Each row is a point on a landscape with many peaks, with its height.
From any point a climber steps to the highest of the 2 points nearest to it. It stops when none of these is higher. Distance is the straight distance between rows; heights are no part of it.
zaz (h 418): [182 178 123 131 142 135 160  87 114 109 143  97 125 121 146 131 164 155
 140 147  44]
fofi (h 77): [ 99  98 142 125 178 113 133 161 107 132 100 137 116  74 106 114 163  89
 105 115 145]
gakur (h 354): [153  93  75  99  57 134 108  97 134 145 123 128 112 194 177 152 106 118
 108 111  87]
kat (h 226): [137 194 133 111  91 154 160 166  82 128 114 140 102 141 125 104  81  96
 201 117 185]
Gefa (h 689): [120 152 129 104  90 153 108 117 124 160 107 160 140 104  94 133 156 128
 110  36 138]
pud (h 36): [154 166 158 156 193 127 187 141 101  75 147  85 137 105 112 116 138 146
 175 160  91]
luk (h 593): [119 133 141 159 198 112 126 121 126 152 146  90 160  79 112 136 194 138
 160 156 111]
Foni (h 291): [156 108 112 138  84 154 108  84 137 134 114 127 138 182 141 147 117 145
  97 110  98]
zenes (h 662): [153  84  91 137 152  99  54  99 164 151 188 134 127 130 106 138 166 106
  89 162  92]
zugi (h 505): [158 146 156 192 164 134 101 100 185 102 152 131 168 111 106 129 157 175
 113 122 100]
Pab (h 417): [ 90  91 146 109 119 145 125 159 106 116 109 130  93 138  98  98 111 104
  76 114 162]
kav (h 272): [109 118 141 148 139 193 138  92  84 122  98  91 117 155  86 121 151 139
  60 133  83]
kez (h 252): [118 166 120 108 105 129 150 162  72 149 124 116 108 142 152 123  88  96
 217 156 186]
gilo (h 25): [153 170 106 102  70 161 133 115 149 120 136 140 143 133 135 151 150 128
 147  53  78]
dav (h 480): [103  57 129 163 130 104  68 133 121 165 138 112 140 137  73 156 140 101
  92 137 160]
Dus (h 663): [118 163 153 131 149 125 145 127  85 150 110 123 122  68 128 137 161 132
 178 122 153]
zevuk (h 179): [114 109 123 123 127 104  82 138 144 200 165 102 165 120 140 143 137 149
 156 154 148]
mabod (h 372): [117 158 111 123  86 178 177 111  55 131 107  84 134 162 150 150 123 125
 135 118  91]
Bovip (h 8): [156 178 123 125  97 106 131 136 157 150 186 131 171 117 163 140 124 149
 199 116 117]
med (h 625): [145 124 118 126  56 116  94 122 177 124 135 174 140 161 161 140  86 137
 110  79 134]
Faf (h 399): [121 168 157 157 209 118 153 168 174  70 156 143 150 103 108 118  95 122
 142 113 164]
kufa (h 303): [168 133 108 122  86 179 146  80 140 123  90 143 138 174 132 149 130 163
  93  96  67]
goli (h 273): [151 192 145 133 119 118 162 139 169  83 122 192 137 130 126 127  47 175
 163 110 173]
Veri (h 460): [ 86  79 149 154 138 119  82 133 106 162 107 121 138 118  81 146 130 114
 120 107 192]
Dunu (h 384): [187 137  88 118 118 130  91  72 157 140 154 127 125 145 156 136 163 145
 114 120  61]
fivuz (h 130): [110 152 152 141 119 163 139 131  81 126 117  96 135 158 126 134 107 134
 164 127 167]
Lanim (h 349): [110  51 106 147 142  80  76 161 152 155 171 116 139 151 120 132 118  87
 103 169 140]
kizan (h 270): [ 98 103 146 147  99 139  95 148 143 112 123 141 127 177 125 132  39 133
 120 109 220]
rog (h 668): [129 148 102  61  82 147 141 112  93 151  97 132  88 118 128 114 158 110
  90  75  96]
rif (h 661): [158 138  85  92 113  93  84  97 163 183 161 125 134 107 151 134 175 126
 138 113  94]
Dise (h 154): [ 99 134 111 102  78 148 152 129  48 141 104  90 109 164 168 140 107 102
 151 143 139]
Fezu (h 696): [153 103  87 113 127  82  52  94 163 178 167 136 118 103 118 139 172 116
 104 127 110]
Biti (h 133): [137 173 134 137  95 107 104 129 162 139 160 151 164 104 141 128 136 140
 153  83 149]
fabi (h 690): [146 198 145 131 136 145 164 113  74 126 133 102 146 101 117 132 164 144
 164 116  91]
lek (h 502): [136 196 142 108 101 120 136 154 114 135 125 172 117  78 132 112 132 114
 176  90 173]
nel (h 282): [138 185 143  81  98 113 150 146 123 111 130 158  97  82 129  93 144 125
 122  93 128]
Gitab (h 108): [118 143 150 156 148 100  77 128 167 131 143 143 151  75  85 117 162 136
 103  90 144]
Zedu (h 183): [152 176 148  96 104 149 199 159  96  90 123 157  82 134 124  89  62 133
 161 124 144]
Vun (h 388): [ 90  73 118 107 101  69  76 155 129 178 138 138 113 110 144 133 107  97
 138 141 184]
Sevip (h 238): [108 123 122 110 159  93 142 155 105 181 144 110 116  80 166 138 136 123
 210 183 153]
vugef (h 78): [146 195 153 146 168 130 159 147  97 109 154 110 139 111 107 115  91 132
 227 143 161]
kef (h 617): [149 195 144 113  80 189 194 136 100 107 124 159 127 134 107 115 121 142
 154  68  99]
nida (h 487): [152 137 142 160 130 141 162 101 142 102  98 125 172 168 131 155  92 193
 166 153 141]
Budos (h 462): [132  87 122 182 169  94 103 145 191 107 155 148 151 147 131 126 108 120
  96 151 128]
Fim (h 607): [164 130 110 145 175 128  94  85 163 127 175 107 140 114 133 126 191 140
 122 163  64]
satid (h 21): [111 134 141 149 164 108 117 161 157 153 183  96 164 122 141 135 113 156
 188 174 157]
kur (h 438): [ 83  93 138 130 116 136 103 117  72 166  89 108 116 126 109 141 131 110
 117 118 166]
tel (h 560): [118 166 170 148 129 193 149  95 110 129 113 115 144 130  72 112 165 164
  89  78 107]
Kavun (h 639): [133 173 139 141 167 122 145 105  96 138 137  79 143  84 122 138 188 144
 166 145  92]
lizik (h 171): [105  94 115 108  82 142 133 119  67 133 104  84  97 187 173 133  95 113
 111 157 118]
Vum (h 708): [108 163 114  86  80 168 158 126  76 155  87 138 117 112 120 135 149 108
 131  67 117]
kuz (h 446): [153 151 129 141 160 153 128  90 118 108 132  95 121 122 125 123 181 143
 107 143  59]
ruli (h 256): [112  82 144 141  94 137 105 132 124 116 117 123 120 181 134 135  75 137
 107 127 169]
Menes (h 623): [115 147 145 149 145 131 111 111 113 185 133 103 166  98 128 152 164 148
 178 121 151]
Zazel (h 495): [152 116  78 117 164 132  83  66 107 157 128 114 103 103  96 138 200 118
  82 117  77]
Nup (h 397): [115 131 164 144 132 151 129 138 142  98 124 134 127 132 103 106 125 149
  94 104 143]
Nusa (h 265): [160  44 100 160 131 133 101  79 151 110 112 153 138 189 113 158 118 138
  78 194  98]
sokab (h 396): [135 139 100 138  91 176 145  89 100 140 118  86 146 181 154 160 136 137
 131 109  71]
nar (h 142): [ 99 141 133 115  87 164 133 128  65 144  97 107 125 150 135 135 127 115
 135 107 152]
voriz (h 527): [148 146 158 168 164 163 110 105 147 104 132 115 145 109  88 115 180 159
  90 109  91]
Gis (h 287): [100 127 135 134 118 142 122 139  81 201  96 145 105 101 160 147 111 100
 198 110 196]
kekil (h 503): [108  90 118 111 148  82 137 190 140  91 139 129 105 134 158 101  94  74
 113 148 154]
Vubi (h 534): [160 103 125 176 123 136 105  77 171 135 125 124 169 172 137 156 123 178
 123 147 103]
fof (h 331): [120  78 114 129 169 105 169 161 156  94 128 109 132 172 170 140  53 114
 158 196 160]
tumo (h 411): [128 115 145 122  85 149 147 128 149 101  89 172 118 163 120 116  75 168
  85 102 158]
Pov (h 403): [117 109 123 128 113  72 100 153 181 118 161 151 124 143 168 123  75 134
 134 149 156]
Kis (h 106): [132 149 137 101 154 105 166 153 103 101 128 114 100  75 127 102 169 109
 128 149  98]
Gasi (h 407): [ 95  82 122 102  78 104  81 132  93 180 106 140 105 122 134 145 110  94
 122 110 181]
zaguk (h 633): [154 115 138 143 137 156 104 103 155 106 129 148 116 132  94 107 151 143
  55 120  85]
gagu (h 553): [104 107 124  97 103  75 104 167 142 110 140 140  96 116 157 105 104  94
 113 139 159]
zuk (h 328): [ 91 107 129 101  98 122 120 162 101 122 125 111 100 157 162 118  74  95
 153 150 195]
voviv (h 490): [153  75 114 183 177 117 100 111 182 106 153 158 155 150 120 134 138 124
  86 171  95]
toko (h 251): [144 184 164 121  96 151 169 139 162  99 132 185 121 116 113  96 108 167
 107  76 137]
Lupu (h 307): [119 145  90  70  58 114 137 146  99 162 128 141 116 127 185 143 123  87
 190 115 135]
Vudi (h 604): [105 115 119  97 128  75 116 159 127 141 136 129 104  85 159 118 135  96
 151 153 154]
Futo (h 688): [101 128 107 127 102 152 108 114 118 209 120 144 157 101 142 183 150 116
 194  71 134]
vivi (h 341): [123  72  93 107  82 101  70 112 120 195 152  97 124 170 147 150 118 111
 118 152 123]
sur (h 589): [123 170 152 108 117 175 165  98 106 135 113 124 108 115  88 100 177 149
  83  81  90]
bote (h 395): [104  64 137 120  96 119 115 163 131 103 117 150  87 160 108 103  86  97
  52 124 149]
Tekog (h 647): [126 127 113 126  55 127  78 125 161 158 151 150 164 155 139 152 112 120
 135  60 143]
rapo (h 193): [100  88 116 119 150 104 102 162 136 181 165  79 147 134 152 135 127 132
 158 197 139]
kup (h 206): [142 102 104 110 124 123 135 111 107 118 128  91  89 152 177 124 134 115
 113 184  72]
suf (h 677): [116 180 114  98  62 179 151 147  95 140 104 158 133 117 120 145 137 103
 176  64 130]
dage (h 715): [108 102 107 136 175 138 148 126  77 112 119  66 116 137 140 122 168  90
 110 190  74]
rut (h 439): [138  51  91 129 152 100  85 127 129 148 167 117 118 154 132 134 153  67
  84 188  95]
Let (h 15): [179 189 112 109  99 104 132 116 169 133 177 140 150 101 161 134 153 144
 172  95  78]
putu (h 450): [113 168 141 127  65 129  97 151 158 121 139 185 139 127 132 114  89 134
 124  58 183]
bomo (h 205): [135 193 158 118 103 179 179 156  98 110 115 151 101 148 101  95  74 128
 168 100 178]
fize (h 561): [158 135 117 116 102  97 125 119 195  89 111 202 112 126 143 109 100 161
  73 130 105]
rin (h 20): [158 167  91 104  76 133 138 126 158 134 166 133 153 127 158 158 146 128
 188  81  71]
Fel (h 126): [137 174 153 150 113 133  99 113 160 127 144 142 170 106 110 128 155 158
 126  66 135]
Latov (h 516): [131 134 138 122 134 103 158 149 190  70 116 192 107 121 125 100  90 153
  83 126 129]
Nuno (h 101): [159 185 136 146 131 123 157 139 106 137 171 114 159 126 139 128 104 145
 235 147 131]
Sov (h 551): [141 136 133 149 190 106 114 126 149 115 146 108 142  83 116 117 198 116
 120 148  90]
sutog (h 33): [112 142 104 129  96 179 112  90 106 164 108 111 166 139 101 168 165 126
 127  50 103]
lepo (h 356): [109 181 150 147 174 114 123 167 158  99 157 135 136  97 109 118  96 120
 171 127 196]
vus (h 596): [146  93 131 145 132 138 125 121 158  90 106 151 115 146 121 114 119 140
  74 146 103]
roso (h 169): [126 133 128 146 122 116  76 106 159 197 164 112 187 120 127 149 154 158
 154 111 135]
tuz (h 431): [130 154 143 121  64 143 134 139 163 110 114 201 133 150 134 119  68 158
 106  67 163]
togu (h 91): [108  80 131 174 158  77  67 144 162 156 156 148 152 102  71 148 150  93
  88 114 161]
nuzo (h 626): [105 144 132 140 160 147 161 122  62 117 116  58 121 123 130 129 155 127
 138 170  94]
lelu (h 311): [125 143 139 138 133 120 142 141 166  95 124 149 131 159 145 145  28 149
 174 147 201]
guto (h 383): [113 106 128 134 193  98 155 175 136 109 161  89 143 138 154 120 115  93
 163 177 150]
voto (h 398): [189 168 105 131 125 149 137  77 144 124 142 115 141 138 152 146 166 156
 135 109  45]
gal (h 67): [102 103 155 143 184 116 132 143 105 153 105 138  97  42 128 135 158 104
 143 111 142]
Furof (h 323): [108 125  82  71  46 136 121 128  96 160 114 129 116 153 166 152 123  88
 150  90 126]
Gini (h 451): [166 121 121 142 112 139 161  84 133 106  83 122 158 174 142 154 120 183
 134 166 103]
Memom (h 373): [136 149 156 156 140 127 135 138 156  91 141 128 139 126 127 123 107 160
 140 124 147]
mig (h 285): [137 168 106  93  89 102 145 142 112 171 155 142 137 105 172 139 130 110
 212 131 133]
bok (h 153): [112 157 132 136 121  86  82 144 176 185 178 149 173  90 147 136 129 153
 179 116 172]
litun (h 213): [109 112 120 113 172  95 135 162 124 172 162  82 141 102 160 132 154 129
 182 201 120]
lova (h 737): [149 188 127 138 113 163 149 104 108 127 136 101 163 135 132 154 160 147
 166  93  84]
tuvuk (h 473): [121 178 125 105  69 108 109 160 138 138 138 178 127 108 152 117 109 111
 165  84 187]
mibur (h 440): [125 103 123 138 197  86 161 177 158  87 148 127 139 142 158 112  89  86
 124 151 152]
pumo (h 347): [ 94 171 120 118 103 189 179 109  38 144  91  91 120 133 118 131 141 124
 117 112 110]
Mizis (h 442): [127 137 150 185 219 104 143 153 194  83 154 134 176 121 118 130 109 135
 128 127 145]
bod (h 34): [ 97 114 138 154 210 103 122 171 155 155 169  95 176 103 122 132 141 120
 179 168 164]
Vefo (h 540): [126 169 139 112 117 101 128 150 125 120 144 137 118  97 148 113 124 121
 166 123 163]
gep (h 362): [123 100 123 138 170 103 138 153 131 120 154  83 130 140 159 121 137 114
 144 191 103]
diri (h 651): [132 200 121 114  82 179 165 132 103 124 125 144 150 112 105 147 154 126
 180  60  96]
tiz (h 479): [143 144 158 195 200 129 132 125 178  88 155 110 174 115 110 132 141 165
 140 140 121]
dibon (h 530): [135 165 164 119 125 183 217 126  97  93  97 148 112 158  98 109  76 167
 146 121 142]
muzo (h 301): [128  48 101 142 162  99 143 149 166 107 122 122 147 183 164 133  78 111
 124 201 138]
Seb (h 554): [164 118 136 179 113 153  85  78 169 128 128 140 166 159 108 146 130 171
  93  99 104]
Paber (h 500): [109  81 124 138 116 112  78 122 117 150 132  97 127 149 117 140 135 110
 106 142 133]
mudov (h 444): [ 79 106 164 108 139 156 171 170 136  90 115 148  92 144  89  78  91 108
  84 109 174]
kesaz (h 38): [121 141 128 157 123 151  91  84 113 175 124  98 172 130  98 159 171 145
 132  80 121]
zuguf (h 713): [112 139 120 123  89 151  98 113 117 179 107 158 159 108 118 164 150 115
 154  40 150]
bivov (h 221): [111 130 161 144 191 177 211 145  87  78 106  92 115 145  98 109 129 130
 110 151 104]
durov (h 416): [133  69  78 107 142 104  71 101 123 178 155  96 110 136 126 142 164  99
 107 178  90]
Zel (h 338): [143 123 131 118 122 112 162 146 126  86 132 122 103 143 166 125  89 133
 151 172 127]
lobiz (h 470): [140 136 148 100 139 152 234 143 110  73  89 146  98 145 105 102  68 153
 142 161 132]
dizo (h 475): [111 122 152 111 127 133 168 167 154  79 116 164  91 135 121  93  77 133
  91 120 158]
nukal (h 555): [115 120 152 166 180 140 109 129 132 113 128 102 155 108  84 125 172 128
 106 120 125]
teki (h 299): [102 145 143 131 131 124 115 152 108 165 110 148 119  91 134 131 111 107
 194 122 217]
Bezu (h 290): [108 118 127 116 133 161 123 104  86 139  99 104  98 123  84 116 168 118
  65 121  94]
kelo (h 420): [100 139 168 111 100 166 146 134 115 122 112 141 100 132  88  88 133 140
  86  91 145]
nudag (h 229): [148  74 103 127 124 109 133 117 145 114 125 115 109 170 183 134 108 133
 126 207  89]
Val (h 391): [123  80 135 137 112 143 139 124 155  94  74 156 130 175 103 129  80 164
  79 142 152]
gegaf (h 46): [ 87 108 142 165 194  91  95 161 163 157 154 129 173  85 107 131 138 119
 159 132 186]
Doset (h 552): [154 157 148 171 103 166 139 104 149 116 122 135 180 159 125 155 122 179
 143  85 126]
ral (h 810): [131 102 122 125 166 129 148 151 109  94 121  98 108 133 141 105 160  92
  96 169  90]
rusi (h 339): [115  95  87  87  52 126 102 110  97 164 121 105 107 180 169 143 104  96
 111 116 116]
Melu (h 274): [ 94 140 124 128 106 142 126 146  77 186 108 118 124 139 154 140 101 102
 210 151 204]
bel (h 248): [156  66  94 149 138 112 118 102 169 107 115 140 142 168 150 143 117 147
 112 204  98]
led (h 300): [138 164 123 103 101 109 167 137 165  77  92 193 132 152 132 129  33 165
 149 138 187]
Lila (h 141): [134 177 134 135 118  71  93 138 186 138 187 156 151  94 156 122 126 152
 159 114 139]
Tak (h 302): [127 161 140 100 125  88 122 151 155  98 141 158 105  66 124  95 151 123
 102 108 122]
fotut (h 421): [137 118 139 109 123 145 197 135 125  80  85 139 100 155 126 113  95 158
 108 156 120]
koli (h 525): [127 106 111 102 102 111  91 112 116 150 125 112 106 131 137 127 149 107
 100 126 109]
nofit (h 558): [137  95 122 115 103 121 111 127 133 107 121 127  95 149 147 114 119 120
  83 144 104]
zama (h 657): [112 148 121 127 122 135 127 120 112 213 135 126 159 101 154 168 150 136
 205 116 138]
ropit (h 584): [151 170 138 119 128  97 135 129 135 114 158 114 129  94 148 119 148 136
 158 134 112]
koto (h 82): [103  70 133 182 194  97  93 146 134 160 140 116 169 111  82 139 165  90
 109 131 155]
bufu (h 324): [105 157 146 144 141 125 106 154 136 132 143 121 141 125 124 126  97 123
 186 130 217]
bes (h 57): [126 103 131 134 186 105 113 116 122 158 110 130 104  44 119 133 192 106
 117 115 103]
lis (h 43): [114 126 153 167 150 136  82  94 124 178 116 124 158  83  83 153 176 146
 122  81 146]
pini (h 393): [121  94 107 121 143 107 102 122 127 159 155  81 124 134 151 129 155 116
 130 186  90]
fep (h 621): [ 93 144 155 146 161 161 151 116  61 154  82 114 118  76 110 140 157 130
 145 112 148]
kili (h 162): [131 154 139 158 126 106  82 132 187 176 192 128 193 124 145 141 131 173
 166 123 144]
mudu (h 419): [156 124 111 132 100 156 152  86 110 121  99 108 122 176 168 151 121 153
 119 150  71]
leza (h 344): [137 146 150 156 165 122 153 135 164  84 135 134 148 137 129 144  66 162
 170 145 170]
sutu (h 670): [153  97 111 127 162 150  95 101 133 107 145 145 106 126  84 110 179 100
  45 133  72]
Lape (h 481): [101 132 167 115 126 187 208 144  95  94 100 131  81 164 104  98  80 138
 115 136 159]
von (h 187): [128  87  97 120 101 141 111  94  88 142 120  80 105 181 160 142 123 116
  98 164  84]
Lebi (h 583): [107 106 107  69 103 127 131 125  80 135  93 114  65 119 128 106 149  91
  67 134 100]
Kire (h 590): [108 139 155 152 155 136 114 127 112 131 131  97 151 109 111 131 154 138
 148 123 155]
Lutif (h 325): [125 126 136 127 148 103 111 161 164  94 141 158 118  95 109  93 147 106
  70 112 116]
tesop (h 579): [141 168 156 123  97 177 181 129  96 107 110 132 124 152 123 120 109 156
 132 101 121]
kora (h 468): [125  48 108 141 159 100 112 156 114 127 138 113 128 155 132 115 139  58
  81 172 120]
pafog (h 49): [128 120 135 152 176 117  92  86 126 179 120 117 134  63 108 151 192 139
 127 107 107]
laz (h 574): [157 149 154 152 105 172 122  98 149 117 116 141 154 147 108 131 139 174
  92  76 107]
detem (h 714): [124 137 131 114 136 100 120 115 116 167 119 124 117  67 148 139 169 123
 156 123 123]
Beto (h 332): [118 128 127  87  97 127 182 138 153  79  72 178 114 164 119 116  47 162
 115 150 183]
divol (h 249): [153 194 167 137 122 155 182 136 152  86 122 182 134 126  98 108  80 179
 146  89 157]
fusaf (h 660): [114  98 115 107 160  74 112 136 129 171 133 127 104  59 156 130 163 101
 147 150 122]
Fede (h 250): [105 115 158 144 154 177 157 133  95  97 103  94 118 153 104 114 133 137
  90 141 116]
Lub (h 263): [129 167 132 115 133  98 143 151 100 170 141 133 126  75 151 132 134 122
 220 145 158]
fedu (h 667): [137 147 120 115  68 135  88 118 152 143 134 155 149 129 118 134 139 124
 104  45 132]
migat (h 665): [156 104 104 120 146  92 105 127 169  99 162 136 105 116 163 108 151 102
  99 170  76]
Tes (h 363): [118 104 109 109 118 113 155 129 170  70  66 159 151 178 109 129  70 163
  99 166 173]
Romar (h 279): [158  69 117 163 103 146  81  80 139 135 121 128 131 189 109 160 114 147
  80 147 108]
Romi (h 597): [154 134 124 110  66 121 117 119 180 114 119 194 114 135 143 113  96 146
  72  80 117]
luga (h 58): [ 93 101 157 176 203 119 107 145 125 165 123 130 152  62 101 147 154 124
 159 115 175]
vutef (h 350): [ 86  94 133 104  95 109  98 174 122 110 128 137  94 153 138 112  64  91
 113 126 209]
Pob (h 320): [174 107  95 120  99 165 134  61 138 109  74 153 136 182 125 141 134 170
  77 156  75]
Patu (h 345): [166 108 107 113 130 162 165  80 129  87  72 145 109 158 127 124 145 162
  76 187  65]
buk (h 628): [125 111  84  69  87 137 108  99  86 160  96 121  74 140 119 121 150  99
  62  95  98]
Vadu (h 29): [117 162  91 101  83 170 124 109 126 151 111 134 144 110 111 166 170 125
 154  39  93]
Kod (h 329): [124  36 104 147 142  96 101 152 154 137 155 114 131 184 152 133  92  97
 104 192 127]
Norud (h 374): [ 98  70 134 129 129 101 106 178 148  93 129 147 110 159 123 113  66  92
  80 125 178]
vuzor (h 90): [118 123 135 119 190 115 151 150 109 115 108 120 118  71 116 107 190  93
 106 135  99]
lodaz (h 378): [153 107 114 110 139 138 200 117 133  72  66 147 113 156 117 110 125 156
  92 192  88]
fali (h 601): [162 142 138 121 107 148 130 105 151 109 117 143 118 130 129 116 137 154
  78 102  87]
Rof (h 107): [153 155 145 134 162 145 202 114 129  71  86 127 162 149  87 142  71 183
 170 164 153]
Runo (h 56): [151 187 162 154 181 116 163 139 122  90 168 105 148  91 110 118 124 148
 197 142 128]
kele (h 69): [ 93  85 146 168 219 116 125 154 109 147 108 119 161  90  94 137 163  90
 126 121 166]
mir (h 286): [116 126 144 148 117 143 128 128 164  97 103 162 146 173 123 147  39 165
 141 122 214]
Tez (h 355): [154  88  95 119  79 104  68 101 155 162 160 127 117 171 146 142 114 122
 101 136 107]
dofi (h 139): [141 146 161 141 186 160 204 140 112  67 109 113 127 141 103 129  70 144
 168 155 146]
dizag (h 726): [127 101 110 114 156  91 120 150 135 111 142 115 112 107 149 108 162  86
 105 162 104]
dunoz (h 118): [116 175 168 154 147 127 110 138 157 108 141 147 150  85  88 114 146 155
 123  78 167]
tufo (h 624): [156 158 112  95 121  77 108 117 159 140 166 127 122  80 159 120 167 126
 144 128  95]
geso (h 432): [136  99 107 151 136  75  97 137 201 111 159 157 131 140 161 127  96 140
 112 165 114]
buku (h 504): [118  62 108 116 160  82 112 161 113 136 117 135 113 110 120 111 156  47
  76 143 132]
rizos (h 422): [ 92  81 126 102  75 131  92 123  71 169  91 123  95 147 104 142 114  96
  85 103 166]
Bava (h 155): [158 171 142  86 107 110 186 158  98  83 136 142  80 109 150  89  91 127
 158 141 114]
movo (h 127): [139 168 135  80 128  91 167 164  93  99 135 132  84  75 144  99 137 106
 159 144 119]
Bub (h 100): [110 101 137 147 148  87  80 137 150 135 145 133 141  93 104 124 157 112
 108 122 146]
Puva (h 326): [ 85 139 125 107 127 168 163 106  46 156  71 104  97  94 118 131 156 119
 101 117 118]
Kip (h 445): [100 134 158  94  93 167 168 150  87 117 102 129  83 151 114  91 106 125
 106 114 154]
rimu (h 514): [166  94 115 170 141 133  82  79 177 121 149 141 145 152 128 146 138 154
  96 158  83]
tonu (h 471): [132 137 108 139 163 159 100  71  93 141 119  86 124 117  98 131 199 133
  91 132  68]
Boref (h 180): [135 129 148 122 188 150 225 160  89  66 110 105 105 144 115 113  92 119
 140 169 116]
miduv (h 571): [ 89 159 135 140 156 167 172 120  35 133  88  75 119 102 109 133 152 129
 141 148 125]
Zis (h 618): [174 128 114 142 165 103 120 120 175 107 174 123 127 114 159 121 162 136
 129 181  67]
mesuf (h 724): [138  85 111 126 173 148 130 125 106 105 127 124 107 140 114 101 177  77
  55 160  72]
nuse (h 369): [179 100  70 111  88 131  89  75 153 156 152 129 121 180 167 151 129 135
 108 129  72]
buv (h 12): [137 167 130 130 123 107 119 156 155 173 191 116 169 122 160 135 116 161
 202 156 152]
vuse (h 264): [137 173 147  89  71 143 155 138 146 118 128 179 103 115 124  85 127 137
  96  63 125]
mudeb (h 371): [118  93 126 130 128 101 136 154 153  99 136 121 112 156 172 129  68 131
 141 164 157]
kon (h 523): [156 168 157 164 122 165 166 113 115 109 123 120 163 158 132 150 100 176
 174 119 129]
geg (h 541): [103  68 104  91 135 111 112 142  93 133  97 125  82 113 113 114 154  64
  68 142 109]
bozet (h 627): [135 174 132  76  90 159 172 115 109 126 115 137  87 125 123  97 160 132
  91  81  82]
donu (h 635): [173 103  89 134 154 131  69  67 151 131 177 127 119 136 120 132 180 126
  90 153  67]
Fise (h 308): [104 112 111 116 149 145 126  93  70 171  80 110  85  80 111 137 171 110
  87 110 100]
Tup (h 348): [112  87 126 142 153  93 107 171 154  99 143 151 125 129 116 105 114  83
  71 123 146]
kolim (h 520): [148 135 119 126 162 123  95  97 137 128 132 123 120  78  98 120 200 119
  93 117  83]
buzu (h 368): [ 92  76 125 136 132  86  82 159 143 153 159 116 140 134 126 131 109 112
 133 149 177]
Ruzo (h 116): [124 170 146 146 130 134 138 132 107 142 149 105 150 132 137 140 125 143
 198 137 154]
Givud (h 298): [116 123 142 110 115 136 159 161  93  94 112 110  91 158 150 119  79 118
 147 154 165]

For each start below, name the point where the climber stops.
nar => Vum
kizan => Vum
vuse => zuguf
gal => zuguf
zuk => zuguf
divol => Fezu
bufu => zuguf
